A landscape with many peaks, sampled at points; each row gives a point and its height.
A climber steps from a point to the highest of its 2 nearest points, and stops where none of them is higher. Distance is the straight distance between rows; heights are no part of it.
<1133> h=1.54: [108 136  95 102  92 135  96  67  98 158  69 141 177 157  85 137 175  81
 134 130 153 158 126 157 157 101 110 137 133 158 115 109 111 124 116 121
 150 121 106 113 192 119 121  79 103  77]
<335> h=0.72: [196  88  87 194 159  99 155 113 132 122 113 148 159 149 127  89 149 105
 139  90 113 105 131 129  79 129 155 142 218 141 190  84 113 111 102 186
 136 135 139 133 219 102 102 130 135  99]
<836> h=3.10: [116  86 135 141 137 146 136 108 180  56 139 113 130 113 170 140 112 194
 141 112 102 117 182  70  95 133 135 145 171 146  90 113 159 128 120 166
 102 105  98 159 117 160 111 111 155 179]
<520> h=7.11: [ 85 161 118 142 149 139  92 143  90 111  90 161 133 110 151 180 159 127
 152 134 172 168 137 147 181 138 127 108 132 190 111 108 124 145  92 131
 113 145 155 120 187 141 176  75 155  99]
<611> h=1.00: [104 140  72 123 101 159  67  64 107 172  85 155 162 140  68 109 148 112
 132 142  96 180  88 120 144 121 118 131 122 153  78 130 134 151 150 101
 142 101  58 140 118 140 109  77 121  49]
<283> h=2.86: [108 104 126 122 131 141 120  78 147 155 180  85 172 107 117  69 112 207
 138 107  94 135  94 113 130  98  87 187 125  80  85 130 193 183 137 105
 114  86  60 160  63 160 128 144 103 147]
<577> h=4.64: [ 92 142 139 112 134 121 151 128 129 105 116 140 108 136 163 162 180 146
 154 135 146 118 177 149 191 144 177  94  97 157 165 139 135 104 105 166
 149 153 172  87 151 153 131  86 121 184]
<161> h=3.21: [144 137 139 107  88 103 152 137  57 182 145 149 120 161  96  85 140  76
 122  93 108  79 118 127  65 157  98 127 149 130 136 126  83  96 136 140
 164 146 124 128 111 107 110 200 147 127]
<87> h=4.02: [155 149 159  98 106 135 119 144 175 139 188  80 120 101 132 124  95 129
  98 136 101 126 108 135 160 145 119 133  81  90 111 161 135 171 155  97
 112  78  94 129  90 120 139 178 106 154]
<1268> h=8.64: [164 161 140  84 135 137 187 186 100 129 166 158 113 166 121  88 117  78
 108 165 130  99 154  92 131 165 175 118 124 132 173  96 128  53 111 130
 168 133 182  95  90 156 135 147  98  89]
<333> h=7.10: [113 103 138 146 132 124  96 115 201 119 138  58 136  73 137 154  77 175
  99 131 123 166 106 141 169 143  86 180  55 122 118 164 115 184 142  76
  68 102 104 166 154 127 149 157 133 160]
<548> h=1.26: [112 117  88 116  91 144  76  48 122 168  49 164 174 135  59 114 166  92
 109 128 110 155 118 163 134  99 108 144 117 157 105 115 113 124 149 110
 147 116  61 132 152 121  99  96 122  65]
<944> h=2.10: [ 96 154  84 108  94 135 125 142 131 141 120 114 132 152 116 115 134 106
 146 138 152 149 148 107 178 128 129 127 106 149 127 100 131 132 102 126
 134  93 136 125 135 168 147  93 124  64]
<683> h=2.58: [112  74  51 147 100 126 108 112 158 123  75 103 136 116 119  83 172 175
 157 112 140 148 141 124 133  81 105 164 131 139 127  98 128 156 150  98
  91 110  88 144 150 126 104  79 125  80]
<254> h=5.52: [112 145  77 160 144 145 126 146 139  75 108 151 136 137 148 126 128 125
 164 120 107 153 160  87 129 136 158 117 165 182 102 102 157 114  88 188
 112 101 129 144 187 164 142  69 143  92]
<487> h=4.41: [ 79 126  96 137 142 158 104 111 151  72  91 140 119 143 145 150 170 148
 161 116 133 139 156 134 144 110 149 125 133 152 127 127 150 114 133 190
 118 137 123 125 164 128 104  74 145 143]
<168> h=5.22: [ 90 141 174 151 161 159  84 170 124  77 122 168 139  90 173 198 102 165
 117 152 101 167 105 121 133 139 125 111 121 139  90 122 124 143 106 105
  94 128 131 140 108 124 165 120 167 117]
<88> h=4.83: [178 119 155  98 107  51 159 160 100 169 143 115 132 132 159  97 144 114
 146 120 136 114 135 138 133 162  88 117 127 134 163  95  69 128 104  99
 135 106 180 131 157 113 110 190 175 139]
<500> h=7.78: [129 146 140 133 123 125 105 101 185 134 144  61 128  72 126 137  78 136
 106 127 156 168 109 164 188 151  94 130  37 123 116 170 101 183 146  71
  94  95 131 135 177 137 165 152 112 170]
<934> h=3.71: [124 161 105 122  94 151 108 109  84 143 121 160 131 161  74  87 133  74
 119 115  92 115 109 121  63 134 112 131 148 137 112 124 110  96 137 154
 178 138  69 142 109 119 102 137 120  90]
<844> h=4.10: [120 130 160 100 113 111 109  96 130 169 124 107 116 136  88 167  69 116
  79 138 143 149  66 155 123 139 102 123  68  95 107 192 109 154 153 112
 115 135 102 128  92 133 161 160 126 157]
<799> h=8.02: [149 167 107 102 133 142 184 187  47 158 153 181 134 175 110  97 118  50
 124 164 133 115 129  92 118 156 162 132 137 148 143 108 129  68  96 137
 171 147 161 100 130 136 128 141  79  67]
<752> h=3.56: [146 169 211 105 127 128 130 127 153 121 125 104 149  95 152 202  84 119
  82 130 135 129  79 177 149 167 126  92  72 129 131 151  70 161 130  67
 101 105 160 105 135  93 162 141 128 157]
<953> h=6.29: [113 165  98 153 152 144 104 186  98  90 105 162 126 101 171 146 136 134
 153 130 122 162 162 101 168 135 139  99 140 200  93 104 154 129  86 147
  99 125 143 145 171 165 169  89 159  73]
<1029> h=2.70: [154 180 122 152 134 151  97 223 127 105 161 149 126  98 147 138  98 141
 111 136 101 148 158 101 195 149 126 104 116 159  70  68 156 154  98  60
 106  93 126 137 124 135 153 139 139  69]
<641> h=4.45: [131 142 139 107  91 121 122 104 118 184 170 115  98 126  72 109  69 110
  79 134 103 144  71 166 141 155  99 112  67  92  83 160 127 168 159  88
 116 109  85 137  80 144 142 190 101 157]
<1206> h=3.80: [135 136 199 100 134 123 124 117 177 142 103  78 138 110 127 192  69 131
  76 135 136 157  75 172 146 156 127 129  67 105 126 194  99 159 146  94
 101 129 125 127 111 110 169 147 127 164]
<83> h=4.27: [100 114 146 111 124 103 108 136 147 117 112 104 111 113 168 152 134 170
 131 112 149 123 150 144 131 127 123 127  99 134 163 127  98 128 119 145
 124 120 141 123 141 128 132 138 160 166]
<1139> h=5.75: [135 163 127 103 146 132 135 126  96 164 167 119  97 116  95 148 101  83
 108 173 165 140 120 149 185 133 128 104  97 102 109 185 156 141 166 100
 139 131 141 101  60 150 158 140  79 155]
<76> h=2.92: [140 122 126 143 115 166 136 117 159 116 167  94 136 135 116  75 112 155
 145  95 112  98 152  56  82 107 138 143 174  92  89 125 186 135 140 150
 150 119 105 150  49 161 106 139 105 139]
<918> h=3.70: [133 145 186  98 108 125 113 160 145 128 151 104 130 123 147 143  91 141
  93 138  98 126 112 134 110 142 121 112 107 110 130 137  95 140 128 112
 130  88 107 122  96 107 131 186 142 143]
<832> h=2.54: [102  98 142 116 123 136 105 115 172 124 169  88 149 109 137 125  91 187
 107 131  91 151  93  97 128 118  82 188 118  87  89 135 168 176 139 108
 107  94  74 158  75 140 123 153 138 148]
<414> h=6.12: [ 74 139 116 119 147 167  80  87 138 106  92 149 143 139 100 160 158 105
 139 143 135 125 117 146 114  97 146 121 158 109 128 175 157  99 165 189
 163 161 124 124 108  99  88  95 111 141]
<289> h=4.92: [ 87  83 103 136 132 126 105 103 150 103  77 132 116 124 141 149 157 154
 141 112 149 109 137 157 109  89 129 151 127 112 157 137 135 110 155 171
 116 161 117 116 153  83  99 104 147 152]
<1089> h=5.40: [144 188 189 119 153 139 146 165  78 117 133 168 138 101 166 173 130 125
 125 158 135 136 110 156 146 147 129  66 127 155 138 102  89 132  86  93
 119 116 193 106 137 116 151 147 151 148]
<1295> h=8.04: [169 142 149  64 100 117 184 155 103 169 156 125 136 180 134  94 136  68
 135 150 153  94 158 124 149 167 151 130 102 127 184  94 112  85  90 121
 169 132 182  91 124 149 136 160 130 125]
<44> h=4.75: [104 160 163 150 167 175  90 194  89 106 136 154 120  97 163 173 104 156
 106 159 104 153 111 107 118 133 136  96 138 134  82 130 144 130 124 122
 123 145 124 135  72 106 133 152 134 122]
<506> h=2.28: [125  78  65 163 114 106 136 136 156  96 106 101 114 133 132  94 173 150
 162  84 149 130 163 141 114  85 144 139 152 133 153  88 128 131 146 134
 109 148 118 121 166 116 103  78 126  99]
<1309> h=3.57: [168  77 105 218 161  95 139 109 184  57 130 142 119 149 114  93 136 141
 167 115 124  98 148 146  63 103 176 144 217 123 163  80 126 137 133 149
  97 157 108 114 183  95  82  78 121 111]
<125> h=5.24: [159 170 143 113 165 136 142 158 106 172 184 117 114 101 105 155  78 107
  84 179 122 131  95 153 163 139 144 107  83  94  93 193 170 155 189 105
 127 137 123 102  37 115 131 170  56 156]
<790> h=4.95: [139 166 105 142 170 153 113 103  98 118  92 191 162 149  92 129 158  45
 109 127 123 138 127 142  96 128 154 117 187 145 147 135 138  84 100 197
 196 156 139 116 174 115  89 118  82 104]
<939> h=4.23: [184 158 135 139 157 152 150  99  78 132  93 188 153 170 126 130 152  83
 125 122 101 144  89 109  81 147 143 128 178 141 164 147 102  97  90 189
 188 136 175 132 197  90  88 159 154 131]
<1298> h=7.62: [188 123 148  79  89 100 184 165 143 169 175  98 120 147 132  78 131  90
 117 120 147  82 172 127 151 149 132 142  80 123 181  81 112  95 113  95
 145 109 162 109 123 152 142 167 146 103]
<1135> h=3.11: [131 128 110 112 111 151 173 116 199 139 170  83 103 127 116 107 167 160
 146 117 149 119 166 100 172 108 149 141  76 130 144 111 180 122 133 133
 122 121 161 140  89 177 146 109 109 108]
<66> h=6.37: [166 171 129 124 155 144 129 130 112 149 156 118 107  77 107 140  80  87
  89 154 162 152 112 150 216 151 117 105  59 103  86 169 150 160 169  51
 119 127 153  95 113 136 175 135  71 139]
<929> h=5.90: [ 99  84  99 127 123 101 118  61 119 152  81 138 125 144  98 162 178 133
 123 121 183 127 117 203 152  69 105 162 122 107 164 154 110 118 166 115
 132 177 102  99 170  69 104  93 115 152]
<387> h=3.26: [137  71 112 163 124 157 119  93 154 101 127 105 146 118 114  84 102 153
 135 112 109  96 133  62  53 108 120 169 213  88  76 102 170 138 142 139
 138 139  73 164  88 135  91 119 137 127]
<247> h=1.97: [146 157 129 131 172 157 163 175 124  96 164 158 109  99 184 139 121 147
 120 138  82 103 206  76 181 132 166  97 138 178 100 129 195  76 137 128
 129 146 159 160  74 165 132 131 112 118]
<1160> h=1.73: [151 101  96 133 103 150 163  97 134 141 120 123 160 155  92  87 164  62
 140  92 132  93 164 121 125  93 191 113 147 121 166  95 140  80 105 182
 168 180 137 110 162 124 104 108  68  74]
<155> h=0.54: [180 125 100 178 167 145 155  98 125 107  88 158 142 152 159 124 141 131
 137 102  89 116 130 114 101 139 162 135 194 156 191 113 111 104  86 199
 151 117 148 134 224 115 110 126 172 137]
<20> h=3.61: [132 158 136 120 155 147 129 114 177 148 208  79 146  99 122 108  74 140
 122 136  89 152  76 139 189 152 104 145  74  83  76 162 173 194 153  86
  99  85  95 154  94 128 144 156  67 154]
<164> h=4.56: [154 131 152  78  99  85 143 123  69 194 129 135 133 167 111 131 145  81
 137 129 159 125 119 142 136 163  79 128 120 141 129 119  69 138 104 101
 137 131 150 123 169 111 128 184 177 140]
<1097> h=4.63: [117 148 151  97 119 111 127 122 122 152 123 110 114 136 134 150 140 116
 139 136 184 126 150 153 179 147 115 119  94 142 161 128  93 139 103 121
 145 112 157 102 148 145 148 126 138 159]
<428> h=7.15: [201 134 140  94  80 108 176 166 197 133 190  87 105 115 142  71 116 125
 114 110 127  91 177  88 132 136 149 145 100 123 143  77 137 104 131  95
 127 103 146 131 104 156 151 154 134  87]
<792> h=3.22: [106 149 115 123 137 147 116  81 136 176 189 100 147 131 110  76  96 163
 128 134  93 168  81 132 168 131  85 139  91  92  75 147 180 186 138  85
 112  75  76 163  67 163 139 150  83 134]
<989> h=7.41: [154 179 135 111 147 134 149 198  46 159 143 161 120 157 115 123 120  71
 111 180 159 124 144 124 153 149 139 108 121 146 120 110 127 107 114  95
 153 139 149  91 109 142 149 151 109  86]
<1169> h=3.99: [124 161 120 131 102 140 101  84  73 166  93 202 158 173  58 120 143  57
 114 120  88 130  88 144  72 127  88 152 127 152  92 107 100  99 129 127
 178 140  80 147 145 104 108 145 146  83]
<781> h=5.18: [ 84 160 158 115 157 130 118 120  81 113  96 164 118 122 160 184 170 125
 145 144 153 133 132 154 165 134 170  94 148 154 149 140 131 111 109 158
 160 167 182  84 161 125 146  87 127 174]
<1018> h=2.71: [168 143 164 161 153 162 171 134 109  88 105 164 136 144 173 131  85 171
 135 134  61 139 102  97  79 136 133 116 186 139 147 114  90 105  67 161
 138  80 161 156 178 129 139 158 194 144]
<727> h=6.52: [ 97  94 101 112 111 123 117  31 115 179  76 110 112 136  66 153 158 130
 120 131 182 141 100 181 165  87 105 144 106 105 123 186 107 130 165 116
 125 159  90 115 162 107 148 103 100 172]
<1044> h=5.89: [112 113 111  86 104 115 130  60 108 186 124  92  99 130  74 135 145 117
 124 138 197 128 119 173 166 114 109 123  94  94 140 190 117 141 147 132
 139 148 118 104 127 142 158 126  85 191]
<413> h=3.87: [101  78 122 129 121 122 114 131 175 112 125  82 114  95 157 140 138 192
 133 104 127 118 153 121 116 105 121 152 122 112 141 145 147 139 150 156
 105 122 115 137  94 135 111 127 136 172]
<208> h=6.26: [ 89 154 192 105 151 131 101 118  87 145  97 149 130 143 126 209 107 115
 109 151 156 138  80 140 106 129 143 106 122 120 125 177 103 124 133 131
 132 158 145 112  97 102 155 116 132 150]
<615> h=5.77: [107 179 169 127 173 157 120 151  49 120 101 166 111  83 170 182 144 123
 117 155 137 131 134 136 139 115 166  79 153 161 132 138 124 100 114 155
 143 183 169 117 113 123 151 127 130 155]
<925> h=7.08: [131 166 151 126 147 137 126 108 166 130 142  89 123  63 112 159  77 105
  97 138 171 170  98 160 199 161 108 110  55 126  98 191 121 175 154  71
  97 120 165  98 149 137 175 115  85 170]
<236> h=1.70: [156 180 119 132 173 183 161 201  84 117 127 160  94 112 161 128 116 124
 104 156 105 118 193  69 169 128 185 108 123 179 116  97 161  61 107 144
 133 162 153 142  99 154 141 147 115  92]
<1324> h=2.30: [120 153 127 135 148 155 146 161 157  99 170 128 117 123 157 119 128 141
 141 122  98 119 180  72 133 141 156 118 159 142 105 131 188 108 135 141
 136 110 146 141  60 163 129 118 111 133]
<575> h=3.30: [128 170 183 124 131 138 112 141 166  93 145 107 132  75 165 182 106 136
 116 130 122 140 124 162 184 168 121  94  72 151 126 136  84 161 117  73
  95  84 151 110 152 121 158 127 137 149]
<361> h=6.87: [151 172 144 114 156 141 123 173  72 148 138 143 115 116 122 158 105  83
 103 161 178 135 141 147 196 153 125  94 100 148 109 118 123 144 122  62
 132 135 152  93 118 131 181 133 120 111]
<248> h=2.39: [118 168  97 126 110 133 125 202 143 123 152 137 124 129 138 120  97 113
 139 139 121 156 147  87 187 141 127 117 113 163 103  74 150 127  90  97
 111  84 148 135 130 163 161 105 132  44]
<422> h=4.26: [102  77 114 129 120  37 151 129 120 137 126 139 124 160 145 136 189 142
 164 113 175 120 107 171 111 145 110 141 125 117 192 116  80 151 136 101
 138 149 174  95 177  96  92 122 145 169]
<674> h=5.48: [101 146 105 142 166 175  86  91 137  91  85 181 154 140  93 132 167  72
 115 134 128 143 139 158 115  98 160 115 184 130 134 140 161  87 139 204
 181 172 126 124 148 105  81  92  84 116]
<51> h=4.15: [119 123 140 112 121 106 161 123 172  86 141 116 104 114 184 146 162 183
 140 108 119 104 196 135 175 120 177  87  84 153 165 136 137  98 123 168
 121 138 155 119 118 159 117  97 125 199]
<340> h=6.46: [100 101 170 129 129 129  95 133 202  85 118  86 144  83 166 204 100 196
 108 132 109 153 126 142 164 140 111 166  59 148 131 157 104 167 120 102
  67 115 115 154 138 137 140 120 154 167]
<1175> h=2.73: [113 122 137 136 137 148 107 143 151  70 123 137 122 131 154 125  90 166
 133 134  89 154 148  72  85 142 121 137 171 123  89 101 130 123  96 149
 127  92  97 151 138 135 131 126 176 141]
<1195> h=2.62: [122 154 109 127 112 162 121 143 137 119 156 118 116 148 121  88 134 116
 137 125 120 117 149  81 103 126 144 120 152 110 115 139 162 121 140 163
 158 122 122 135  59 148 113 124 104 113]
<137> h=4.60: [100  88 136 116 119  64 138 118 108 152 107 110 112 137 149 166 176 152
 135 109 186 104 124 174 137 120 138 136 122 111 192 139  95 126 141 134
 155 174 154  80 152  94 111 130 125 199]
<1305> h=2.01: [144  79  80 159 108 127 162 117 155 129 117  91 138 137 108  85 165 110
 156  79 139 113 167 113 128  73 185 126 146 122 150  81 137 106 125 154
 125 164 126 118 165 124  96  82  96  65]
<985> h=4.80: [156 168 155 107 115 126 133 150  98 171 186 141  97 131  76 136  72  98
  68 162 117 114  80 169 133 161 124  86  68  99  85 167 127 161 168  85
 139 111 110  93  70 126 133 184  83 154]
<176> h=4.84: [104 115  70 158 145 177 107  98 179  64  74 148 149 140 136 126 151 131
 154 115 108 149 167 115 122 103 144 135 162 166 104  93 162 118 116 192
 108 120  96 146 187 122 103  64 138 105]
<858> h=3.90: [ 98 142 155 124 158 145 109 141 104 162 141 113 125 133 100 194  87 133
  94 160 114 149  58 132 110 139 126 127 121 100  91 210 173 144 173 135
 132 159  97 133  18 111 122 146  93 147]
<851> h=1.45: [118  83  91 142 122  72 131  88 158 167 160  68 124  79 103  75 138 170
 130 130 138 151  92 169 141 120  89 148  71  84 127 161 131 177 168  77
  74 117 102 176 101 152 151 165  74 156]
<731> h=1.47: [154 177 136 127 160 134 174 197  96 104 138 169 113 114 169 124 115 105
 128 143  98 136 172 104 164 150 173  89 136 177 145  93 147  81  86 127
 128 118 185 124 139 163 153 122 135  98]
<1020> h=2.35: [127 166 127 129 150 130 126 177 145  95 155 141 111  84 178 164 141 139
 136 139 125 134 190 113 234 147 138  98  90 188 104 130 164 114 117  97
  91 118 162 149 129 178 155  96 135  95]
<1234> h=3.58: [141  61 107 175 138 130 111 103 160  84 105 138 133 121 130  94 105 136
 127 129 109  87 139  93  42 112 127 170 211  84 113 103 143 121 135 151
 120 146  84 162 144 109 105 111 159 110]
<843> h=5.39: [106  77 108 152 140  97 123  80 141 110  76 175 134 142 131 134 171 113
 128 106 160 123 131 200 119  67 122 154 142 107 175 121 127  99 169 140
 143 190 120  91 175  48  74  99 130 142]
<1205> h=3.03: [182 142 145 114 116 118 166 155  69 159 131 153 134 170 133  68 127 106
 131 111  97 112 116 100  71 169 112 115 168 133 154 114  83  98 100 158
 159 113 151 144 150 103 106 204 164 118]
<307> h=6.36: [127 174 155 119 167 154 116 159  44 156 111 155 117 110 143 179 142  90
 120 162 192 141 142 143 172 132 138  91 141 162 118 125 115 130 106 107
 145 167 160  96 127 116 181 118 124 130]
<1308> h=3.43: [126 151 135 111  75 129 123 141  80 169 157 147 113 165  88  93 107  98
 109 121  98 101 104 123  80 147  92 119 121 119 110 125  97 123 143 122
 155 119  75 130  81 123 117 188 147 120]
<817> h=1.67: [130  84 101 146  91  70 126 120 157 143 175  83 111  91 111  64 160 171
 143 115 136 132 108 140 115 105  99 158 107  87 134 138 136 177 161  80
  89 105 107 155  87 167 132 136 100 123]
<1178> h=3.50: [ 97 117 126 107 129 152 110  83 126 167 129 108 143 144  80 155 111 136
 117 142 105 130  62 130  87 111 116 157 109  82 110 204 183 136 171 161
 122 151  68 157  27 118 114 143 115 159]
<364> h=2.22: [116  55 131 140 107  96 115 126 158 118 154  92 131  99 135 109 109 178
 113 125 103 118 103  95  72 111  87 192 151  72  99 131 167 151 153 110
 104 116  85 150  74 139 112 135 144 139]
<111> h=3.02: [117  37 127 173 113 100 132  89 191  74 119 148 119 139  96  87 126 141
 152 140 112  90 105 135  30  85 116 159 162  73 127 136 140 149 165 117
  98 160 101 122 122 102  70  69 121 107]
<1131> h=3.44: [126  88  87 134 113 123 174 130 173 121 158  80  89 119 127 121 190 189
 166  88 172 124 185 136 181  85 155 140  78 131 170 124 155 135 141 126
  98 152 155 128 118 145 125 109 112 144]
<923> h=3.29: [132  60 132 181 139  90 140 104 183  59 127 140 111 159 120 103 139 145
 160 110 124  85 116 151  33 103 157 135 172  92 177 118 114 131 158 148
 115 167 131  94 151  82  72  79 124 147]
<1249> h=1.27: [142 164 125 117 121 127 159 175 142 107 143 135 117 146 153 100 115 118
 145 125 107 132 177  91 134 158 156 106 140 156 145  91 128 101  86 154
 133  92 161 130 147 161 152 118 143 108]
<55> h=4.29: [124 145 141 100  98 116 110  88  63 177 106 160 138 179  88 140 144  78
 128 122 139 120 106 145 102 132  82 139 131 145 111 127  79 120 123 127
 160 144 119 134 161 107 128 158 167 117]
<780> h=6.83: [ 73 125 162 102 140 139  95  99 134 129  68 132 137 144 125 196 129 130
 122 147 142 121  97 144  98 110 158 138 120 105 149 184 130 103 145 181
 136 165 132 120 110  92 124 104 140 169]
<574> h=5.86: [ 66 120 152 137 146 150  77 126 175  83 118 122 133 109 157 200 107 175
 136 147 124 160 118 120 158 140 106 140  87 147 107 152 134 161 124 127
  84 118 133 141 117 145 146 107 159 143]
<541> h=3.14: [145 106 105 126  94  78 122 177 143 137 128  98 131 129 149  85 118 151
 146  98 144 129 151 121 118 131  75 151 132 144 136  78  94 139 103 101
 111  77 117 149 160 144 142 140 170  91]
<1174> h=4.55: [148 182 119 152 171 162 136 145  49 126 108 193 136 148 115 114 137  65
 120 139 118 147 103 110  74 148 143 119 188 154 136 147 117  93  96 178
 191 142 148 119 168 107 103 142 103  85]
<692> h=0.91: [171 101  86 140 119  99 162 139 101 154 120 124 154 153 131  78 140  93
 151  83 129 107 146 106  95 131 139 133 171 137 163  86 105 110  96 174
 142 125 146 135 198 119 119 132 135  85]
<1190> h=5.79: [108 168 195 128 169 146 130 151  65 128 101 189 143 118 168 197 122 127
 109 161 139 142  73 145 104 118 145  86 137 138 133 132  93 117 102 122
 127 165 181 120 120  92 158 133 153 145]
<132> h=3.76: [127  89 101 143 113  86 158 153 165  93 145 101  92 116 170 120 168 191
 154  78 148 111 205 140 147 112 162 122 102 143 169 106 123 124 127 138
 111 147 149 122 138 147 123 106 136 170]
<570> h=3.01: [144 181 155 138 130 138 102 188 145  88 154 137 130  95 161 154 113 132
 127 136 116 142 144 138 188 172 113  93  96 158 104  96 105 157 102  62
  95  72 147 115 151 130 163 126 149 100]
<358> h=2.87: [193 126 141 149 147 128 172 130  89 130 110 152 128 150 161  91 106 141
 134 109  79 120 107  93  64 151 126 124 204 125 173 117  83 102  90 162
 152  98 160 159 175 102 118 181 178 138]
<969> h=4.34: [106 165 139 145 151 155  93 178  79 149 159 142 106 122 125 154  98 131
 104 167 122 141 101 115 123 130 126 100 130 119  85 156 152 133 156 124
 146 142 108 125  46 107 114 152 103 121]
<1121> h=1.94: [132  60 117 154  86  79 125 119 156 112 155 106 116 114 100  62 144 164
 156 123 113 115  96 114  48 106  97 167 160  84 106 121 144 167 158  93
 100 118  97 133  88 168  98 109 117 116]
<602> h=1.82: [ 90 154 103 113 107 139  89 101  97 142  98 129 136 157  99 133 145 104
 140 142 163 158 112 138 159 123 106 123 122 146 106 132 115 144 129 124
 148 119 115 117 144 145 148  93 122  91]
<1074> h=2.74: [111 157 103 124 143 147 147 146 187 120 178 122 111 111 138 139 143 141
 139 138 133 135 164 108 219 134 129 136  88 158 117 133 195 129 142  98
 109  96 161 151  92 183 153 104 111 100]
<1319> h=3.91: [172  74  93 202 149 136 126  97 174  79 106 128 140 125 107  86 126 133
 147 112 119  87 164 105  70 103 168 151 245 114 119  71 146 132 129 156
 101 147  77 159 161 122  98 110 120  91]
<629> h=3.47: [125  65 140 153 140 138 139 114 175  82 129  85 122 101 149 132 123 188
 142  95 112  89 164  82  69 113 156 147 185 103 119 136 167 121 148 175
 105 148 113 143  83 135 102 124 134 179]
<949> h=3.17: [102  85 104 129 104 147  99  74 132 154 112 109 141 117  85 111 147 140
 135 125 111 106  85 133  85  81 104 151 132  84 120 173 165 129 184 151
 121 159  65 152  65 119  95 132 122 144]
<523> h=5.00: [128 113 170  82 121  88 136  94 102 187 114 100 122 150 139 181 151 116
 122 133 195 110 130 164 168 138 116 119 105 126 168 146  87 137 113 112
 157 153 162  85 156 114 141 144 126 215]
<703> h=2.84: [105  39 112 151 109 112 119  88 162 123 106 140 132 113  85 109 155 131
 139 135 109  93  82 164  66  69 110 162 137  71 139 177 156 131 195 130
  96 181  94 129  85  95  79  94 118 114]
<535> h=5.38: [119  98 155  85 104  91 128  74  85 201 118 105 108 152  91 171 139 102
 106 117 178 103 103 172 134 123 104 129 114 109 151 178  94 127 146 130
 156 165 126  96 137 116 146 135 120 201]
<82> h=3.98: [140  82 120 127 110  40 154 150 101 153 137 125 133 158 141  90 175 121
 158 105 153 107 113 147  84 149  95 133 146 119 169 107  82 129 129 122
 142 132 172 116 159 121 105 136 158 131]
<310> h=2.85: [117  80  54 136  78  74 124 148 130 148  98 107 140 130 124  79 155 152
 156 103 148 143 129 130 121 109  89 159 128 148 142  80  92 152 125  80
  96  96 103 142 178 139 128  88 136  54]
<623> h=4.31: [139 106  77 174 143 178 130  92 187  75 111 118 158 136 118 103 132 138
 164 104 116 111 182  77  95 103 163 144 201 144  95  81 165 128 123 177
 109 126  82 161 147 135 101  83 125 110]
<988> h=1.09: [164 140 102 121  95 114 168 162 122 143 137 117 140 157 132  69 100 110
 149  98 121 115 165  69 104 138 140 125 151 145 146  75 115 103  83 161
 136  93 137 144 164 141 151 135 140  82]
<18> h=5.10: [168 166 197  86 126 118 155 150  94 143 129 133 143 141 153 129 124 123
 136 146 122 129 113 139 134 154 114  83 114 131 151 102  67 131  88 102
 134  95 185 117 154 101 121 193 174 154]
<928> h=3.41: [142 114 136 120  82  91 112 161 140 144 163  95 111 117 143  87 111 141
 110 110 123 119 130 126 111 132  88 140 126 107 127 115 107 134 135 101
 125  93 103 138 108 141 139 175 153 123]
<398> h=2.47: [128 111 146 136 134 126 108 134 117 105  90 151 131 151 156 114 103 137
 139 124 100 127 125  99  64 129 105 150 147 109 129 116 105 107 104 153
 134 108 118 150 168 109 136 147 192 121]
<1051> h=2.51: [112 138 183 129 151 151 132 142 113  88 100 159 137 144 170 149  88 156
 115 144  71 138 102 104  60 128 149 116 148 116 141 134 100  96  92 154
 136 113 143 141 131 116 133 150 169 150]

Where does a climber stop that starts at each point below?
<817> -> <87>
<988> -> <176>
<398> -> <727>
<1160> -> <87>
<575> -> <500>
<703> -> <500>
